A landscape with many valleys, sampled at points; each row gives a point and its height.
From any point a ball rolls to the lowest of the 2 points nearest to it. It stops when none of these is lower. Distance is the straight distance between rows; heights are no part of it.
gid: [123 183 104 126 166 127 113 114 133  95 159 119 187 104 114 139  96 151
  97 129 170 101]  h=26.7
ginov: [138 150 125  97 122  66 121 175 130 126 171 152  96  91 132 114 117 131
  88  93 132 106]  h=67.2
medoz: [151  61  53  90 120 109 138 135  92 133 170 154  92 135 165 137  90  88
 115 155 120 116]  h=16.2
roru: [170 147 144  86  90 134 181 109  63 143  82 125  68 178 163 143 177  72
 115 157 140 156]  h=39.8
vubi: [124  59 109 127 121 102 140 165 168  75 104 184 146 119 137 154 107 170
 139 116  49 112]  h=73.3
dit: [140 169 192 158 103 130  84 169 172 147 150 122 145 128 139 151 174 148
 142  65 114 146]  h=60.3
sok: [141 119 190 159 100 159 109  97 139 138 146 115 116 169 123 142 152 143
 150 128 125 130]  h=71.1
Nim: [137 188 178 151 145 152 117 109 156 108  90 138 129 180 136 169 198 109
 141 106 111 120]  h=55.2
Migi: [121 117 129 129 138 185 114  84  70 153  91  63 156 119  99 137  82 131
 105 169 157 171]  h=29.8
Pevos: [ 81 163 154 159 144 141 145 127 156 149  98 103 143  94 116  97 194 117
 164 109 151 172]  h=27.4
git: [ 96 172 112 151 155 106 151 132 154 138  98 111 102 111 123 106 154 108
 164 116 155 151]  h=30.1
sogu: [115 133 144 112 129 109 145 155 110 196 137 116 163  73 104  81 126 129
 157 123 178 186]  h=18.5
Saro: [190 121  80 112 106 100 111 162 140 152 138 147 103 129 186 149  92 111
  98  88 114 134]  h=17.1
supe: [134 190 191 155 125 137 106 137 183 137 113 132 117 137 159 172 174 128
 140  72 105 122]  h=58.0
Bukor: [ 69 151 150 203 153 177 149 100 119 118  48  83 150 115  89  95 184 122
 146 128  91 148]  h=15.9
tus: [116  79 121 142 148 134 149 140 158  74  76 160 151 161 134 163 130 150
 156 135  64 120]  h=76.2
Zibot: [ 92 150 155 163 173 154 151 129 155  67 104 140 163 157 101 120 154 145
 139 127  90  90]  h=45.6
lem: [ 73 162 102 146 167 105 174 146 150 113  93 131  76  81 133  63 152  97
 160 141 131 126]  h=32.7
kun: [ 75 126 120 140 162 127 153 137 129  86  92 112 165 130 114 143 116 135
 137 119 123 143]  h=31.4
Butu: [145 130 158 159 124 163  78  94 144 114 149 113 189 141 106 163 125 180
 136 109 133 122]  h=65.2
Bune: [128 114 134 181  76  76  60 145 200 144 135 110  96  76 176 133 132 152
 100  92  85 131]  h=40.4
bani: [ 76 186 141 147 197 139 162 120 139  85  53 100 167 170 103 153 137 105
 123 112 131 134]  h=31.5
Pipus: [142 109  70 109 102  69 111 166 160 138 147 171 115  95 132 149  99 128
  61  82 105 122]  h=24.8
bep: [142 145 171 157 119 189  80  71  99 141 140  92 195 150  81 147 124 158
 118 138 161 138]  h=67.9
Dev: [163 117 142  54 107 125 198 152  70 115  91 170  97 185 148 142 143  95
 132 156 125 132]  h=44.8
Vef: [137  83 169 104 126 185 159  82  87 116 158 131 115 159  95 111 113 144
 132 176 105  87]  h=56.6
tas: [110 180 145 122 168 173 145  94 117 153 157 122 134  92  89 100 147 124
 128 168 151 103]  h=28.8
vuv: [140 180 122 104 151  84 123 162 128 113 151 146 133 123 124 141 131 126
 114  87 150 113]  h=68.4
raf: [147 146 166  83 129 124 165 144  97 116 109 164 113 180 121 157 139 118
 128 131 118 123]  h=47.4
fev: [131 104 193 158  96 175 142  96 117 104 109 116 120 174 125 137 179 135
 147 129  87 136]  h=72.8
Rovi: [ 57 123 102 148 159 103 174 165 148  84  98 131 151 102 111  93 125 137
 151 126 108 141]  h=36.2
Beled: [203  80 106 100  80 140 115 176 135 187 105 160 107 150 226 131  87 101
 116 109  99 134]  h=21.4
topum: [106  84 148 120 115 109 143 173 139  84 166 165 101 103 117 109 101 175
 161 131  82 117]  h=70.0
bobur: [106 163  84 127 173 132  88  98 126  98 126 104 178 132 126 156  87 117
 106 135 175 131]  h=31.2
Fotu: [119  97 107 125 129 114 118 128 118 133 185 121 159  67 105  86  87 163
 129 158 155 115]  h=52.1
Mazu: [116 124 121 163 102 106  76 112 179 147 165  97 110  39 157  79 144 145
 132 139 154 162]  h=45.5
tadi: [119 130 114 169  96  79  58 136 196 124 157 119 125  57 147 107 150 156
  97 104 129 159]  h=43.5
Muma: [ 95 132 123 171 133 143  94  80 166 132 169 118 127  46 129  81 137 139
 143 150 153 116]  h=47.0
kiga: [145 143 102 104 150 111  96 124 120  86 172 142 185 113  98 146  65 155
  84 126 139  91]  h=23.1
ruvo: [110 131  94 147 129 118  87  93 160 111 176 121 150  66 122 111 125 162
  91 141 145 108]  h=48.6
bif: [ 91 177 162 166 131 157 122 106 153 149 129 104  92 102 127  88 185 120
 154 127 147 133]  h=25.2
Foru: [192 121 100 111 114 128  92 119 123 162 105 157 118 165 189 167 115 102
 119 102 114 141]  h=22.4
vep: [117 108 127  95 141 154 126 128  99 126 182 127 159 114  85 104  76 167
 124 151 146  95]  h=53.4
kovok: [109 114  69 108 135  92 137 136 120 106 161 144 105 104 125 135 108 115
 113 140 137  94]  h=64.7
lefel: [142  78  87 133 119 138 101  93 122 133 108 117  99 164 174 167 135  83
 143 166 127 132]  h=27.9
rul: [159 160 197  89 113 135 141 164 124 138 133 154  98 173 165 142 136 121
 117 128  98  97]  h=50.0
pivi: [155 152 155 120  84 126 118 136 103 217 167  89  88 121 122  87 149 119
 126 116 192 169]  h=26.6
tegif: [165 122 123 105 125 119 127 156  84 131 135 114 198 172  98 154  74 148
 122 110 155 158]  h=18.4
sif: [124 162 154 170 124 135  82 122 164 127 148 109 166 121 116 146 158 152
 146  94 147 135]  h=62.8
Zir: [131 191 162 125 114 109 108 140 125 203 150  93 103 105 149  93 168  99
 145 104 187 166]  h=24.0
Kopal: [105 170 164 152 132 179 149 106 132 174 145 121  85  82  92  71 168 110
 137 152 129 113]  h=27.0
pimu: [151 136  61  92 139  87 119 139 106 113 183 145 177 123 100 130  70 131
  90 109 159 128]  h=19.5
bofe: [117  92 158 115  96  97 121 169 146  84 196 175 116  84  94 101  93 192
 107 122  84 101]  h=69.0
nok: [170  67 110 110  95 151 119 173 150 152  76 167  97 145 201 156 118  93
 127 138 106 122]  h=16.3
mono: [126 176 163 108 146 119 132 172 124 136 162 135 158 103 112 112 148 143
 137  93 172 131]  h=69.5
mor: [147 162 142 120 112 112 148 100  90 147  89 119  94 183 144 150 176  88
 125 128 147 159]  h=36.8
zuru: [109  73  95 145 103 121  85 105 148 115 181 114 137  75 124 109 102 173
 131 154 128 117]  h=50.5
kasa: [113 183 174 144 164 152 153 125 149  63  69 143 158 189 107 160 176 116
 128 113 100 110]  h=50.9
Vove: [131 122 168  98 128 151 141 120  91 113 163 124 135 152  89 130 113 154
 134 145 137  95]  h=55.1
pipu: [ 88  97  89 157 160 164 130  59 119 126 124 105  93 131 118 111 104 103
 129 186 119  95]  h=60.8
guf: [ 74 142 142 172 178 144 152 124 143  93  44  93 158 153  97 115 150 131
 139 116 106 147]  h=23.6
rapo: [127 176 141 116 139  98 141 152 125 208 163 116 126  57 138  72 151 113
 150 123 180 176]  h=21.3
fufu: [171 161 146 138 105 114 113  91 104 152  81 113 134 182 144 186 155  99
 143  98 146 162]  h=33.2
vulig: [164  61  92  98 122 152 133 108  85 118 147 163 117 171 157 151  93  84
 129 182 120 104]  h=20.4
Kosab: [155  67  84 136 109 130 119 125 146 145  63 139 115 162 195 187 139  95
 149 141 109 143]  h=22.5
Rom: [144  88 101 108 132  96 125 177 103 139 149 121 198 121  96 122  72 153
 125 102 165 159]  h=13.4
sidod: [ 99  97 126 135 157 177 153  73 115 106 122 131 124 159 101 104 114 132
 139 181 103  79]  h=58.6
geka: [168 115 140 139 110 121  84 132 151 127 144 137 118 128 151 150 127 155
 131 104 105 118]  h=33.0
Kot: [170 125  62  96  97  56 114 174 119 147 165 140 101 112 148 126  94 103
  80  85 119 134]  h=21.1
maba: [121 126  76  85 136  61 146 168 132 122 159 154 110  93 116 110 107 125
 109 112 146 137]  h=66.0
rumok: [127  97 122 110 110 110 159 162  89 169 125 108 173 106  94 100  88 141
 139 125 175 174]  h=17.6
Semul: [112  89  89 123 139 147 164  89 102 121  79 118 109 177 144 155 130  81
 137 173 124 132]  h=33.1
doduv: [ 93  98 101 124 128 129 195 106  94 128  62 123  75 162 139 108 155  77
 150 167 108 131]  h=37.1
mora: [155 151 143 126 136 131 110 112 101 121 106 111 198 168  95 168 118 132
 130 113 153 153]  h=24.6
dato: [102 146 137 145 139 184 149  97  93 161  77  60 150  98  89 118 135 127
 126 157 145 168]  h=25.6
sidef: [139 104 157 154 125 152 142 109 150 104  92 145 121 172 148 144 147 142
 148 142  84 112]  h=74.8
gumuv: [ 99 169  84 116 174 141 138  94 128 131 154 124 111  79 109  99 119 108
 116 172 172  95]  h=30.8
Vil: [132 148 180 152 110 175  91  86 117 156 159  99 149 130 112 126 154 145
 140 132 162 130]  h=69.6
Sigo: [152 118 151  82  96 137 179 158 100 141  84 153  56 181 179 134 159  76
 123 165 119 125]  h=42.4
Nes: [102 169 173  91 136 122 176 168 116 166 157 137 127  90  89  76 155 127
 153 117 156 143]  h=70.4
nufum: [ 62 128 117 151 170 121 158 138 162  56 110 143 122 125 104 103 133 144
 140 123  90  85]  h=40.6
rab: [177 108  87  81 120  95 124 177 102 131 178 154 139 136 111 121  70 149
 109 104 134 126]  h=16.0
Tizi: [149  61 121  69 115 164 176 120  59 118 135 148 117 173 118 148  97 110
 127 181 121 117]  h=24.1
mavun: [162  94 103  96 113 110 121 146 101 141 172 142  96 147 147 128  97 123
 119 122 135 114]  h=12.0
pef: [ 94 105  82 122 158 129 149 107 122  93 132 112  93 123 128 117 116 122
 140 162 116  95]  h=62.9
bor: [ 97 154 152 176 136 178 137  81 132 136  92  78 135 133 100 122 166 122
 141 132 135 141]  h=21.2
lifaf: [ 85 132  94 144 161 110 182 119 132 128  83 125  66 142 139  88 160  83
 166 145 124 125]  h=35.1
nalaf: [146 108 105 132 112 101  87 129 154 118 141 161 120 105 145 167 107 162
  79 102  93 105]  h=29.1
kerik: [117 152 111 160 154 137 104  95 130 125  97  92 168 147 124 168 118 122
 138 133 161 137]  h=31.1
nivem: [171 106 156 161  86 109  73 149 182 145 132 123 100 121 193 139 131 157
 124  84  79 131]  h=36.6
Dun: [199 125 115 138  93 124  81 101 116 170  83 129 146 197 159 171 133 102
 133 112 127 162]  h=28.2
detof: [133 118 135  98  95  86 118 168 151 111 189 172 110  93 114 130  94 158
  67 110  95  93]  h=68.2
bab: [144  57 146 112 111 130 132 168 156  90 147 165 111 125 144 134 103 170
 129 131  56  98]  h=71.3

For each start below, name the point where the ball stops.
Bune | Saro
tus | Saro
mono | Saro
Vef | Saro

Call two points neighbours if one is among the 2 nearest of the other. Go from one point of each pair to the other, from neighbour to neighbour, staying as low as possible. Name the highest point that can't be avoided.
Saro and Rom | Vef
mavun and Rom | bobur
nok and bif | doduv
nok and Saro | Beled
